A landscape with many valleys, sampled at points; each row gives a point and its height.
A ball rolls from a point to the lowest of its 4 nearest points, and stops where none of them is lower. Distance is the straight distance between rows; heights are no part of it.
bof: [168 138 134 131 107 130 125  81  96 126  93 109 141  89 124 125 168  55
 205  71 138  93 141 152  94 145 100]  h=249
papos: [124 126 119 168 155 140 120 142 143 137 118 144  98 141 124 108 171 129
 114 116  89 113 147 127 143 114 135]  h=197
refa: [141 116 159 126 160 125 147  98 140 150 125 123 119 126 109 142  76  85
 160 104 125 104 116 147  95  98 127]  h=211
Dav: [ 95 142 112 119  98 118 122 160 136 121 123 100 121 112 132 136  97 154
 123 180 136 143  91 112 107 148 136]  h=361
Dil: [142 147  87 155 158 155 123 197 120 110 119 181  84 121 172 110 137 171
  72 131  72 126 148 146 204 133 161]  h=134
sipa: [175 117 138 145 141 149 112  82  68 117 160 120 132 107  68 113 115  23
 155  89 141  48 154 136 136  83  81]  h=215
Detu: [ 71 104 169  66 142 137 165 124 175 162 157 139 119 155  94 137  79 184
 122 174 116 141 109 114 102 130 161]  h=66
Mal: [162 129  97 157 127 149 114 148 134 104 113 153 108 134 168 111 183 133
 109  75  96 105 151 132 180 139 116]  h=130
pomid: [150  87 178  79 124 132 171  54  90 158 114 117 153 141  78 147 124  98
 190  93 161  53 122 150  51  77 111]  h=300
sadi: [ 79 129 156 129 147 122 153 117 133 123 126 138 134 133 129 143  91 128
 132 149  96 128 135 146 120 110 141]  h=391
det: [102  95 150  63 101 121 146 113 166 132 136 102 163 146 100 153  94 159
 127 175 167 155 121 117  85 138 162]  h=442
bup: [110 164  79  97  87 100 105 165 134 122 158 120 127 109 178 142 145 221
 105 174 153 193 127 110 140 158 137]  h=410
vove: [ 76 142 134 109 134 117 134 183 149 135 160 126 100 132 139 132 126 210
 106 177 131 162 135  82 150 184 157]  h=171
seg: [106  91 188 128 207 192 140 137 146 134 188 206  71 159  79 129  99 120
 112 122  90  95 163 121 157  99 104]  h=146
bub: [178 141  97 174 101 122  72 115 104 112 132 117 162 109 196 108 173 112
 102  87 132 135 111 159 155 140 123]  h=152
Paf: [116 119 127 123  92 102 155 111 142 140 117 109 179 121 110 129 120 148
 131 175 172 142  96  97  95 154 140]  h=364
rova: [106 141 151  84 126 115 142 144 150 131 126 116 147 140 139 145  85 160
 116 162 117 135 116 109 126 134 137]  h=351
zep: [ 88 130 139 109 126 111 132 173 156 162 176 128 110 152 134 151 103 202
 101 205 137 177 117  86 140 180 147]  h=132
bunif: [119 130 145 153 152 137 153 131 143 132 142 143 108 164  91 146 112 113
 119  96  97 112 160 133 152 107 121]  h=281
sur: [ 96 113 156  81 159 136 142 109 146 152 137 140 127 164  90 138  76 139
 125 153 128 119 109 132  74  97 149]  h=336
bove: [114 121 163 117 157 136 163 108 147 137 127 148 129 158 105 156  97 110
 145 119 117 107 120 141 101  81 130]  h=180
kef: [122 157  82 112 103 111 119 160 126 118  89 116 164 117 145 133 119 160
 123 177 180 158 105 122 115 143 138]  h=343
mim: [135 144 135 166 136 157 119 104 100  97 171 152 118 129  83  73 140  39
 160  93 101  52 146 136 149 111  85]  h=382
debo: [ 79  78 188  90 150 148 154 107 183 161 138 102 148 158  60 152  68 136
 138 168 144 151 105 126  66 130 143]  h=102
kivem: [158 150 115 187 101 146  86 125 131  95 128 126 133 108 181 111 157 134
 123  94  90 122 128 155 169 146 108]  h=103
pap: [132 134 135 101  82  96 139 114 149 120 102  87 177 102 110 130 151 121
 163 174 203 132  96 135  79 135 135]  h=467
div: [ 80  95 153 123 206 180 145 151 143 127 172 196  66 148  82 114  88 140
  95 139  75 106 160 114 170  87 107]  h=206
tida: [ 93 126 156 158 149 139 132 142 155 130 122 142 109 152 101 155 126 139
  68 129  86 133 166 101 189 127 129]  h=255
Mipu: [162 149  88 116  92  88 121 102 117 132  87  95 185 111 156 133 184  87
 136 130 195 151  98 130  94 146 140]  h=313
gep: [141 159  93 155 140 129 124 184 141 121 113 154 115 125 161 131 169 163
  90 118 105 147 124 103 217 129 116]  h=149
sogi: [107 107 169 140 147 150 127  96 134 134 170 139 101 144  92 130 107  96
 114  88  96 113 139 118 150 118  83]  h=245
Nogak: [135  92 196  89 128 116 182  62 114 155  90 117 153 140  66 169 115 109
 172 116 165  92 119 136  60  78 123]  h=274
dape: [123 134 162 158 165 111 131 141 150 141 147 127 118 138 135 146 129 127
 123 120  80 138 117 120 135 118 110]  h=503
fubo: [153 152 106 161 136 124  90 145 158 101 120 123 138 106 165 118 166 148
  93  86  97 138 128 137 176 128 132]  h=54
nuv: [ 88 146 129 134 130 134 127 203 135 146 122 109 120 145 137 130 123 191
  99 156 102 172 151  88 187 180 157]  h=199
Nid: [145 152 102 139 132 140 102 137 123 107 138 158  81 131 157 107 205 116
 112  92  87 100 159 142 179 136 119]  h=133
Kefo: [142 112 163 129 147 142 108  86 125 152 153 139 112 117 133 140  98  80
 140  89 112 105 131 146  78  85 118]  h=233
nepa: [110  97 151 145 177 166 146 138 148 114 154 171  79 170  92 138 102 129
  91 104  89 125 168 122 137  84 112]  h=88
Nof: [139 108 189 118 142 165 101  80  95 104 189 154 107 120  85 101 124  55
 132  75  94  73 155 101 162 107  77]  h=334
Doro: [ 51 101 195  92 137 127 175  88 185 167 164 111 119 159  65 165  67 175
 137 192 149 134  92 127  68 128 157]  h=486
Vada: [177 105 198 124  98 105 146  83 104 149  87  86 167 114 121 125 146  81
 185 101 150  86 104 145  59 126 129]  h=49
Livit: [156 148  96 167  99 140 110 151 105  95 130 163 121  98 192 100 209 123
 100  88  88  96 146 113 194 159 106]  h=155
zor: [ 96 123 128 172 172 162 113 188 153 115 141 164  75 112 124 108 125 174
  71 167  84 128 125 138 199 138 124]  h=254
lig: [115 133  87  91 104 100 137 159 130 141 128 118 128 116 128 145 133 184
 112 170 184 176 111 126 103 169 140]  h=338
naf: [138 129 109 159 138 138 108 158 154 112 110 143  95 118 147 113 164 168
  73 119  95 140 147 127 197 146 139]  h=138
vefi: [145 172  68 109  48  91 122 139 104 127 101  82 188  88 173 133 182 126
 111 143 222 149 113 116 113 158 129]  h=298
pugup: [148 130  92 136 141 136 100 114 121 125  89 113 147 104 137 141 137  99
 158 122 156 139 120 132 106 146 154]  h=198
ged: [128  92 165 167 149 174 137 148 126 116 172 170  75 148 130 112 130 105
 103 114  89  93 182 122 178 107 118]  h=247
Gukis: [145 115 147 130 118 135 130  60  82 124 113 108 124 102  92 121 126  43
 191  56 122  75 146 132 104 112 105]  h=203
kanov: [105 175 122 113 145 110 105 157 128 127 114 121 146 133 137 134 148 165
 115 182 126 156 122 110 148 153 134]  h=419
nep: [116 118 110 114  58 110 137 129 148 135 117 103 165 109 108 153 112 161
 118 169 192 181 105 111  90 170 145]  h=342
nuru: [125  92 183 118 171 160 125  92 105 130 170 146  95 166  77 120 103  71
 131 105  74  80 154 101 153  94  84]  h=194
luvo: [108 157  81  93 101 113 116 155 118 122 120 108 139 109 161 116 118 174
 115 180 149 182 116 121 134 157 143]  h=359
nedot: [176 173  67 171 119 112  83 148 120 132  80  96 146 127 190 149 158 133
 130 102 161 147 106 134 142 145 152]  h=213
vugiz: [124 165  99 104 113  98 129 191 155 122 171 136 107 132 160 153 141 230
 109 172 141 188 125 105 141 183 143]  h=514
rinu: [138 155  93 157 155 141  96 150 132 121 110 140 121 122 143 126 182 133
 131 113  99 116 138 129 147 107 115]  h=172
Rez: [152  93 160 135 111 119 124  85  96 160 103  93 138 112 126 130 112  69
 187  96 148  92 137 137  85 130  92]  h=248
mez: [156 155  70 189  97 140  87 121  96 105 125 135 133  90 194  68 198  85
 138  91  98  98 150 177 181 137  95]  h=261
Rar: [168 101 181  93 112  88 199  65  95 136 103  85 174 126  76 151 120 115
 193 122 155  80 103 166  67  68 132]  h=308
manis: [115 105 147 106 148 117 155  93 141 125 108 122 142 143 104 129  72 114
 147 138 139 123 105 145  95  89 154]  h=239
neras: [159 134  91 155 115 118  98 131 118 129  89 103 161 117 169 132 156 100
 134 115 145 130 113 144 121 131 139]  h=201
kor: [109  73 181 146 163 169 130 106  95 128 189 169  90 159  81 139 126  82
 101  86 102  97 157 109 161 102 112]  h=131
Gim: [198 121 104 109  96 107 130  99 105 117  96  84 180 114 170 127 185 101
 171  91 154 107 111 142  81 127 127]  h=510
gif: [136 107 131 155 133 116 120 102 130 134 131 129 130 114 139 111 135 101
 173 110 116 124 127 153  95 130 119]  h=262
Nuz: [ 53 105 169 117 190 164 150 160 148 154 142 172  98 158  71 124  71 157
  97 143  84 135 152 120 131  99 135]  h=202
ruvaf: [ 92 146 141 148 164 126 118 164 136 136 125 139 114 132 119 147 116 163
  79 137  79 159 135 120 173 136 145]  h=204
sule: [143 104 112 107 139 110 118 105  91 129  75 111 134 119 146 119 178  85
 185  88 161 121 122 139  93 138 139]  h=136
Luda: [125 142 130 121 132  98 143 146 135 142 113 103 133 129 130 128 110 132
 132 160 121 164 111 120 117 133 139]  h=418
Kazel: [184 166  82 130  58  92 142 121 120 113  95  74 191  88 172 140 176 134
 159 148 199 143  90 134  71 145 104]  h=270
rizi: [178 154  94 189 124 125  77 154  99 122 121 107 144  93 207 118 167 128
 115  94 115 128 128 133 157 129 128]  h=147
Suse: [ 57 101 198  74 164 153 170 113 198 168 169 122 122 162  89 156  69 183
 136 184 131 131 115 110 103 141 146]  h=386
Faful: [142 162  62  92  52  92 123 129 120 127 106 116 160 110 144 123 155 166
 121 150 206 160 114 124  90 159 146]  h=318
lobu: [122 137 133 183 149 153 110 187 146 131 128 179  80 143 116 114 148 152
  78 146  65 127 145 114 181 143 134]  h=240
siza: [181 169  59 211  77 151  77 122  91 109 104 131 157  80 151  82 207  75
 146  78 139 100 124 157 156 142 100]  h=502
muzo: [149  85 160  74 119 146 176  49  68 141 106 136 122 127  88 151 115  66
 184  73 143  39 148 140  74  94  90]  h=328
lovir: [136 115 175 147 139 131 127  94 124 131 139 122 108 111 126 117  99  96
 166  90  88  92 142 156 110  93  88]  h=268
Lil: [110 160 122 146 164 138 110 156 147 136 119 123 131 145 145 147 130 142
 122 160  87 150 127 103 155 131 140]  h=374
kege: [153 147 106  81  73  99 145 121 144 125  95  99 171  98 115 123 165 134
 149 140 202 158 108 145 105 148 147]  h=347
Zopeg: [146 118 146 149 130 132 148  89 111 148 103 124 129 106 144 131 106  70
 188 115 166 113 132 130  93 133 106]  h=331
Fiz: [152 114 152 144 115 136 124  72  77 121 144 123 115 100  94 121  96  62
 157  82 119  91 148 122  94 106  93]  h=205
Bivut: [158 148  68 123  88 111 128 129 113 125  85 106 164 127 178 140 152 141
 115 129 186 155  86 128 103 135 120]  h=223
vilo: [139 134  93 147 139 160 108 165 143 106 118 163  98 131 153 102 159 128
  91  86  81 114 168 132 187 139 131]  h=126
dusi: [172 155  73 165 105 112  65 135  79 121  74  92 157  84 198 128 186 107
 143  88 149 163 120 155 126 169 123]  h=241
dum: [ 80 105 157 128 182 176 152 159 164 109 154 170  69 145  96 139  92 149
  86 146  60 139 147 126 166  79 115]  h=17
gomog: [113 157 115 104 113 110 145 157 155 142 178 112 147 126 146 156 120 225
 110 210 206 169 112 106 108 154 133]  h=372
Poki: [121 136 128 157 151 153 129 112 116 117 152 145 119 141 118  96 169  91
 150 102  96  88 170 129 153 128 110]  h=305
zorim: [186 142  96 206  60 129  78  94  79  92 102 123 150 103 157  89 145  63
 141  72 121  90 146 156 136 122  88]  h=480
gur: [ 91 146 142 125 121 105 148 135 145 142 133 114 130 133 137 142 104 158
  97 154 110 165 136  98 148 138 141]  h=312
biti: [156 167  55 174 126 155  99 211 141 122 117 160  78 108 191  95 145 149
  50 109 100 132 113 129 208 159 145]  h=139
fozo: [187 167  76 120  87  91 115 135 127 115  96  89 187  82 179 128 170  99
 143 115 192 151  91 117  95 135 131]  h=243
Raf: [158 121  88 141 101 147  94  98  92 113 108 135 127 106 132 100 147  55
 157  98 106 106 153 171 128  97 106]  h=162
zeret: [154 130  90 169 139 135  75  90 105 106  98 108 140 106 143 119 132 110
 133  87 114 127 143 155 134 126 117]  h=219
pov: [111  88 172 115 143 133 172  77  94 155 120 156 122 125  63 142  80 100
 162 119 158  74 106 150  84  96 127]  h=388
mozal: [171 155  91 198 105 143  86 131 109 121 134 124 141  80 190  87 182 107
 110  93  88 126 127 157 162 142 107]  h=182
varo: [173 151 108 172  86 133  82 102 103 129 113  88 153  98 170 102 177  67
 140  68 127 148 144 140 137 127  99]  h=283
Mabu: [ 55 113 188  67 153 131 167 109 139 151 149 149 127 164  74 122  80 146
 134 167 130 114 111 140  80 124 141]  h=451
dor: [ 95  85 172 146 189 145 147 132 136 128 153 179  82 179  78 149  99 121
 110 113  90 118 165 102 151  79 116]  h=109
noko: [134  79 172 101 138 142 164  83  78 168 126 139 110 133  83 154 108  76
 174  94 161  58 123 137  73  94 133]  h=348
pomap: [140 163  97 161 129 143 105 160 137 114 113 145 110 144 150 140 164 152
 102 123 107 131 147 129 184 127 149]  h=153
zut: [170 133 101 116 121 119 120 119 112 138  99  87 157 106 180 125 169  80
 149  97 176 139 102 124 113 136 120]  h=284
desez: [ 85 120 118 118  78 122 141 150 138 130 143 113 140 117 134 130 111 169
 132 188 165 167  93 129  96 163 138]  h=350
Vabe: [146 140 100 156 123 145  97 124  99  80 145 150 105 131 132  77 169 111
 134 105  85 103 148 153 166 118  99]  h=140
bulo: [ 92 119 172  97 178 114 166  99 133 124 157 152 114 154  80 138  91 115
 146 132 100 115 142 135 104  87 126]  h=142
Sug: [175 140 137 108 112 108 129 113 122 134  73  99 159 107 145 116 170 109
 172 104 170 118  86 133  83 129 133]  h=651
kefi: [110 127 119 180 154 164 137 185 136 117 145 191  57 127 137 101 125 150
  87 137  77 107 145 136 192 135 147]  h=195
zosep: [102 156 115 115 131 110 104 199 150 133 146 115 115 148 136 133 127 186
  99 161 114 173 119 100 154 179 158]  h=200
gole: [134 136  95 136 102 121 135 131 121 152  91 121 152 130 135 137 141 109
 149 136 175 142 113 124 107 121 140]  h=401
Kag: [111 115 147 147 187 174 142 154 153  90 164 197  64 158 118 113  96 149
  74 128  64 111 159 118 187 100 119]  h=221
Lomo: [172 125  89 154 114 114  82 112 113 115  85  90 144  99 182 108 150  94
 119  82 137 154 121 131 110 145 118]  h=214
fubat: [178 161  77 192  81 152  95 107  98  95 125 151 132  71 166  72 180  77
 133  99 114  93 131 180 164 147  94]  h=396
suzim: [113  95 166 183 158 177 133 169 156 127 158 178  70 149 126 136  98 134
  80 122  85 114 158 116 162 114 130]  h=168
luru: [180 139  86 126 100 133  95  93  95 120  94 101 147 106 139 112 155  71
 170  75 133 120 151 141 108 148 113]  h=67
gedop: [136 124 154 138 129 146 107  76 102 101 172 142 105 126 111 100 130  56
 138 107 101  94 135 137 134 113  93]  h=349
roda: [173 132 133 111 103 122 132 114 108 150  94 106 156 123 127 131 173 105
 205 117 171  91 104 130  78 137 137]  h=614
Miriv: [128 139  78  98  82 107 115 159  90 136 131 108 139 103 163 131 111 186
  93 149 195 172 112 138 122 159 138]  h=354
malo: [103  92 185 100 130 123 168 104 149 163 110 126 138 144  70 135  74 122
 150 144 151 118 105 136  80 100 145]  h=320
zite: [ 68 117 163  86 143 126 153 141 157 142 122 133 126 167 104 150  89 158
 111 151  80 142 152 116 151 129 153]  h=453
rame: [141  92 170  88 120 115 180  73 151 142 105 108 161 133 100 155  91  85
 176 108 167 109 123 124  77 107 124]  h=279
moked: [129 131 134 154 158 140 113 120 144 116 132 139 121 126 117 116 147 104
 131 121  98 118 141 142 158 137 114]  h=259
Mib: [110 127 130  78 127 121 147 139 196 128 167 106 126 127 143 170 107 216
 110 191 169 154  96  96 116 153 140]  h=368
kizu: [119 112 120 175 170 195 130 145 125 124 146 184  61 125 124 100 146 128
  94 124  81 106 160 129 182 119 132]  h=183
Tanas: [104 165  96 117 105  93 134 200 157 143 174 142 101 124 138 153 122 247
 117 191 182 169 104 120 107 154 144]  h=399
Les: [151  87 157 118 114 136 146  70  78 134 123 137 105 118  91 137  84  66
 168  88 121  73 150 141  87 102 109]  h=277
lodif: [142 139 108 169 142 183 118 170 130 107 136 185  67 132 146 106 153 150
  79 106  67 112 173 138 178 120 147]  h=137
Loza: [132 179  77 105  95  92  96 168 112 106 130 107 158 127 180 140 125 193
  93 168 139 173 104 115 142 148 138]  h=392
tised: [159 133 167 117  89  98 170 105 152 140  85  82 174 130 112 138 141 114
 188 123 177 116  78 139  57 132 139]  h=400
fuben: [ 99 128 119 113  97 116 151 124 170 144 161  97 143 113 124 153 109 175
 117 192 179 157 105 110 105 168 140]  h=357
giz: [130 131 140 164 121 157 106  82  81 117 144 113 130  96  93 109 128  52
 169  97 106  81 160 133 108 102  85]  h=170
mufoz: [ 98 115 147 166 169 157 168 185 157 108 157 186  87 124 122 131 112 153
  77 111  75 110 153 131 183 108 127]  h=251
kori: [186 102 113 159 115 135 112  71  69 121 111 112 128 113 113  99 138  56
 165  72 147  88 148 139 117 122 111]  h=154
vepuf: [144 144  63 147 115 108 101 161 113 121  99 101 156 111 171 135 142 122
 128 129 187 154  91 118 109 141 151]  h=212
ril: [129  81 151 121 148 127 136  44  75 102 174 147 120 131  84 114  89  59
 154  81 100  81 150 127 116  80  97]  h=282
renu: [ 95  87 163  89 113 112 186  90 154 148 116 108 160 136  71 154  86 119
 154 174 160 142 125 133  60 124 157]  h=389
dibig: [169 166  75 126  98  93  80 134 127 126  79 103 183 106 178 135 164 110
 119  97 172 152 107 116 115 153 130]  h=217
Pepu: [185 155  79 168  90 135  83  93 101  89 128 122 123 109 178  97 164  86
 118  91  86 106 142 165 156 133 106]  h=208
fuz: [155 121 186 128 163 154 133  69  74 102 184 134 132 147  90 109  97  48
 150  71 106  59 122 148 132  89  74]  h=299
tupu: [157  85 154 113 141 154 124  77  98 122 138 112 126 124  98 151  94  48
 162  76 127  85 143 125  86 116  96]  h=269
gobe: [143 124 115 158 143 120 133 122 121 133 122 119 132 127 126 122 130  98
 154 133 132 124 110 138 115 134 138]  h=209
budib: [ 92 137 129 156 166 130 136 152 147 141 133 124 109 138 130 122 140 140
 120 138  90 157 143 100 159 119 136]  h=292
Sabis: [115 129  72  89  72 104 109 151 139 127 122 108 145 102 127 149 136 181
 125 176 206 169 127 110  98 150 143]  h=330
lini: [112 143  93 141 146 132 114 196 139 134 109 131 107 133 122 103 146 171
  66 154  97 182 125 119 187 143 139]  h=181
tubo: [195 132 110 117  81  82 131 116 128 118  74  86 192 114 154 124 196 117
 155 134 190 131  79 127  68 124 119]  h=360
kub: [147 104 175  78 104  87 175  68 124 139 101  99 187 138 101 142 114 112
 165 137 173 130  99 130  68 111 124]  h=273
kimu: [102 126 106 149 134 141 117 191 131 131 120 125 111 131 113 114 126 178
  77 148  77 166 143 105 172 153 152]  h=189
muli: [122 148 106 122 158  95 113 154 118 125 120 131 125 125 140 121 157 141
 121 148 115 132 118 140 156 132 118]  h=447
ser: [ 92 143 126  88 119 116 125 159 136 143 171 105 138 135 163 139 122 183
 120 172 140 180  88 100 138 172 148]  h=169
tamok: [ 68 101 180 121 175 129 124 149 133 137 146 151 108 181  91 149 100 130
 129 147  97 120 170 113 139  93 133]  h=150
Meki: [166 172  96 177 123 139  90 173 148 128 114 130 113 111 182 131 182 168
  84 102 120 141 121 133 215 149 135]  h=115
deg: [117 120 144 113 122 134 142 137 147 152 102 125 165 136 128 140  86 132
 138 152 119 145 102 132  92 108 148]  h=487
poda: [103 134 124 107 137 112 150 150 150 129 147 104 134 140 148 146  83 162
 122 159 151 136 107 111 136 137 148]  h=352
Dolo: [121 150  92 142 155 129 114 154 153 129 123 149 126 131 140 131 168 149
  88 143 110 160 130 129 178 132 159]  h=156
Padu: [174 144  98 152  94 104 110 101  84 122  86 100 177  92 191 112 180  72
 169  68 146 136 126 139 125 145 110]  h=311
Keti: [146 153  62 104  49  87 121 164 133 138 150 105 129 124 175 149 132 200
 102 155 206 192 132 134 109 173 146]  h=397
gizo: [143 122 114 151 133 121 120 121 128 150 107 119 123 118 128 136 140  86
 176 119 154 135 111 149  97 127 144]  h=321
Gidub: [ 81 121 151  77 130 126 151 161 156 141 144 121 119 158 149 143 100 177
 100 164 129 155 136  93 147 163 148]  h=246
Dibi: [ 89  96 168  59 120 142 147 112 153 146 137 126 133 152  82 131  81 139
 118 174 157 136 100 114 115 113 167]  h=512
Sanal: [116 129 120 129 110 118 138 129 120 140  99 122 166 118 107 136 129 110
 165 145 171 123  94 119 100 131 158]  h=421
Vukik: [129 123 120  97  87  90 147 129 139 124 117 102 165 122  99 129 138 142
 148 169 186 152  96  96  78 166 131]  h=366
gev: [125 135 144 158 148 140 103 129 133 122 157 141  86 121 131 130 149  97
 156 113  82 107 146 120 129 123  92]  h=365
gaz: [145 113  97 166 144 107  96  78 118 119 123 137 124 110 139  93 161  98
 162 102 105 142 133 157 108 102 132]  h=232
fikis: [124 171  78  94  93  89 117 182 156 112 161 133  89 119 174 138 127 245
 115 173 168 191 131 130 118 164 136]  h=495
ruva: [104 160 115  86 120 108 121 188 131 130 167 121 109 121 148 138 125 224
 109 186 142 180 119 113 143 160 146]  h=278
gumun: [ 78  96 152  75 150 141 154 142 168 156 141 125  91 170 117 138  89 174
 110 162 109 150 145 106 140 133 167]  h=362
tiriv: [ 95 113 180 117 180 126 142 120 132 148 164 175 107 162  60 148 111  96
 133  99  89  97 146 132 144  77  98]  h=124
nug: [ 89  86 194  81 141 120 193  96 155 160 116 133 150 147  60 143  58 123
 126 151 149 123 116 129  60 118 146]  h=469
zefi: [171  85 197  83  97 112 191  59 109 133 109 121 153 138  89 161 133 105
 182 101 176  79 118 153  68  90 122]  h=294
siv: [128 115 149 131 164 113 148 100 129 139 144 119 110 161 122 140  79 103
 149 106  89 118 128 152 137 115 111]  h=260
nerun: [144 138  95 171 161 100 112 124 133 131 104 130 141 135 157 133 147 112
 143 123 134 142 119 145 114 134 143]  h=179
num: [147 160  86 115 139 104 104 166 126 117 114 105 153 128 175 126 152 144
 112 150 137 169 112 126 157 129 133]  h=319
Mimun: [103 143  99 100 100  95 125 140 140 126 166 113 112 118 130 144 129 229
 122 211 177 169 106 119 131 168 148]  h=355
defat: [157 139 147 135 134 121 130 102 104 151 108  88 142 111 132 127 151  74
 199  94 120  96 128 154 100 130 121]  h=163
zuso: [131 163 100 139 112 147 103 219 146  98 126 129 106 120 161 122 136 193
  36 144 110 178 121  83 199 170 145]  h=437
pamu: [ 37  91 203  99 167 140 163 141 153 160 142 154  96 173  69 154  40 129
 119 160  88 135 145  99 119 132 144]  h=252
Fur: [182 142  92 147 105 153  86  84  88  83 134 142 131  95 120  70 160  51
 163  99 110  83 144 163 137  91  95]  h=174
Suz: [123 157 110 108 125 112 111 203 107 130 149 119  95 150 156 128 135 211
  74 162 118 189 134  91 171 171 153]  h=329
Mig: [190 139  73 180 108 159  95  97 106  84 126 147 133  97 166  87 156  46
 126  70 103  64 146 156 133  96  86]  h=306
bev: [ 94  93 143 154 170 168 145 167 145 123 126 176  99 161 113 144  84 157
  61 137  72 152 144 118 162 102 149]  h=187
Dul: [ 96 110 185 107 168 119 165 112 141 143 114 152 127 159  84 129  54 113
 158 139 132 114 111 138  82  88 151]  h=234
mol: [104  87 174 138 178 156 130 119 132 122 176 175  80 171  69 113  97 109
 129  84 107  87 167 117 157  94 104]  h=125
nalel: [132  89 139 106 130 117 179  88 142 145 105 122 141 141  99 156  82 118
 151 115 163 124 139 147  93 106 148]  h=276
duf: [148 166  85 146 123 117  94 158 125 107 113 129 141 123 191 119 160 151
  90 147 128 158 120 124 180 124 138]  h=288
mog: [155 147  85 165 140 172 130 186 123 110 115 174  82 121 189 101 157 137
  89  94  99 128 158 117 209 145 155]  h=119
megoz: [160 107 128 164 127 134 111  84  76 110 123 112 126  93 119  98 136  68
 174  76 129 109 145 150 128 126 106]  h=135
nos: [111 155 114 123 153 116 106 152 127 127 125 119 143 130 154 127 148 164
 130 162 105 153 113 105 139 145 132]  h=412
Vas: [131  92 195  92 126  98 173  90 130 149  92  99 168 160  67 157 107 123
 167 130 166  98 105 131  50 106 115]  h=258
sol: [107 138 141 125 144 137 136 140 155 130 127 140 111 156 119 165 123 149
  96 136  88 143 159 116 154 114 147]  h=390
faf: [132 137 146 157 127 159 110  97 128 127 147 128 131 121 122  96 140 108
 146  86  93  95 144 159 135 132 109]  h=309
fafis: [ 75 115 143 117 161 143 140 177 144 136 143 138 102 165 132 136  83 171
  68 143  79 168 163  91 177 134 140]  h=235
rege: [140 122 150 148 116 157 112 104 121 103 166 142 114 119  95  94 151  79
 138 119  80 110 167 147 150 119  85]  h=316
nide: [ 63  91 194  67 155 116 162 103 182 170 160 120 124 176  74 141  85 180
 132 188 149 139  96 125  94 130 169]  h=490
nedag: [133 121 162 154 130 170 115 101 129 111 175 160 107 138 113 112 132  88
 125  84  87  87 158 112 159 125  93]  h=353
tusan: [142 141 110 132 114 155 106 126 108  87 123 140 100 128 146  70 188 110
 150 118  82  86 179 127 191 140  97]  h=141
nerot: [173 148  85 151 125 112 106 107 123 113  98 113 161 112 163 122 153 125
 114 104 142 134 111 132 123 131 132]  h=207
Tudef: [128  88 176 106 170 130 131  80 119 140 152 130 115 136  88 137  97  96
 168 101 110  92 149 157  87  93 126]  h=175
pafe: [ 76 100 171 139 187 135 143 160 144 118 134 156  90 168 102 141  71 156
  79 141  73 147 162 126 153 123 127]  h=184
Sep: [106  93 186  94 129 109 174  86 143 154 109 122 160 138  45 167  91 103
 162 131 170 115 110 125  68  93 132]  h=50
Zovo: [ 82 112 146  68 125 119 158 118 190 122 155 120 150 164 115 146  85 195
 124 197 164 157  95 111 100 136 142]  h=409
fulu: [125 141 143 158 150 101 131 120 133 144 114 142 134 121 143 139 130 102
 154 136  95 138 124 149 110 111 127]  h=314
fide: [129 160  62 111  74 102 108 158 115 126 108 108 151 101 176 148 119 154
  89 161 176 170 103  98 127 146 131]  h=356
losi: [155 155  75 156 127 104 103 160 112 127 118 121 148 104 178 126 139 145
 110 130 176 167 112 120 141 134 148]  h=231
Pabav: [120 173  89 113 110 111 112 199 121 107 130 126 134 140 157 113 147 205
  73 142 113 170 130 103 183 148 139]  h=413
rovog: [ 48 125 166  52 144 130 170 146 174 140 155 147 124 171 102 154 107 191
 112 186 141 145 117 103 129 144 137]  h=464
Gote: [127 134  76  85  83  97 113 169 131 119 148 117 135 119 170 141 116 223
  90 167 200 172 132 126 122 177 151]  h=376
Pogan: [ 77  99 183  83 136 136 175 132 145 158 152 133 137 159  75 136  67 128
 134 157 138 116 119 118  71 107 148]  h=466
Bufim: [134 139 109 139 148 103 112 130  99 146 103 113 142 115 138 140 117 102
 138 143 141 136  97 143 117 141 153]  h=89
Rakoz: [153 100 163  71 100 112 181  87 157 142  73 103 170 134  69 137  94 132
 142 152 169 145 119 113  64 113 127]  h=287
Deze: [ 83 106 141  58 152 108 153 134 140 143 150 141 127 156 108 135  81 164
 112 160 127 152 121 112 104 127 146]  h=448
fil: [144 183  85 151 130 115  98 152 130 104 128 106 152 104 182 130 165 150
  82 125 116 150 104 141 176 143 117]  h=191
leg: [148 146  86 161  84 154  90 100 110  80 137 139 127 112 163  69 179  78
 143  90  94  71 150 160 172 115 104]  h=151

Call two points neighbours if one is among the 4 nearest of the other. Go from one point of each pair to the other, from neighbour to neighbour, staying as low as possible. Name the highest point that can't be avoided.
Bufim and fubo: nerot
mog and megoz: Fur
megoz and luru: kori
mog and zep: nuv

For each start below, name the point where the ball stops.
gomog: zep
Luda: zep
sur: dum
deg: dum
poda: zep
siv: dum
dusi: Bufim
Gim: Bufim
nedag: dum
losi: Bufim
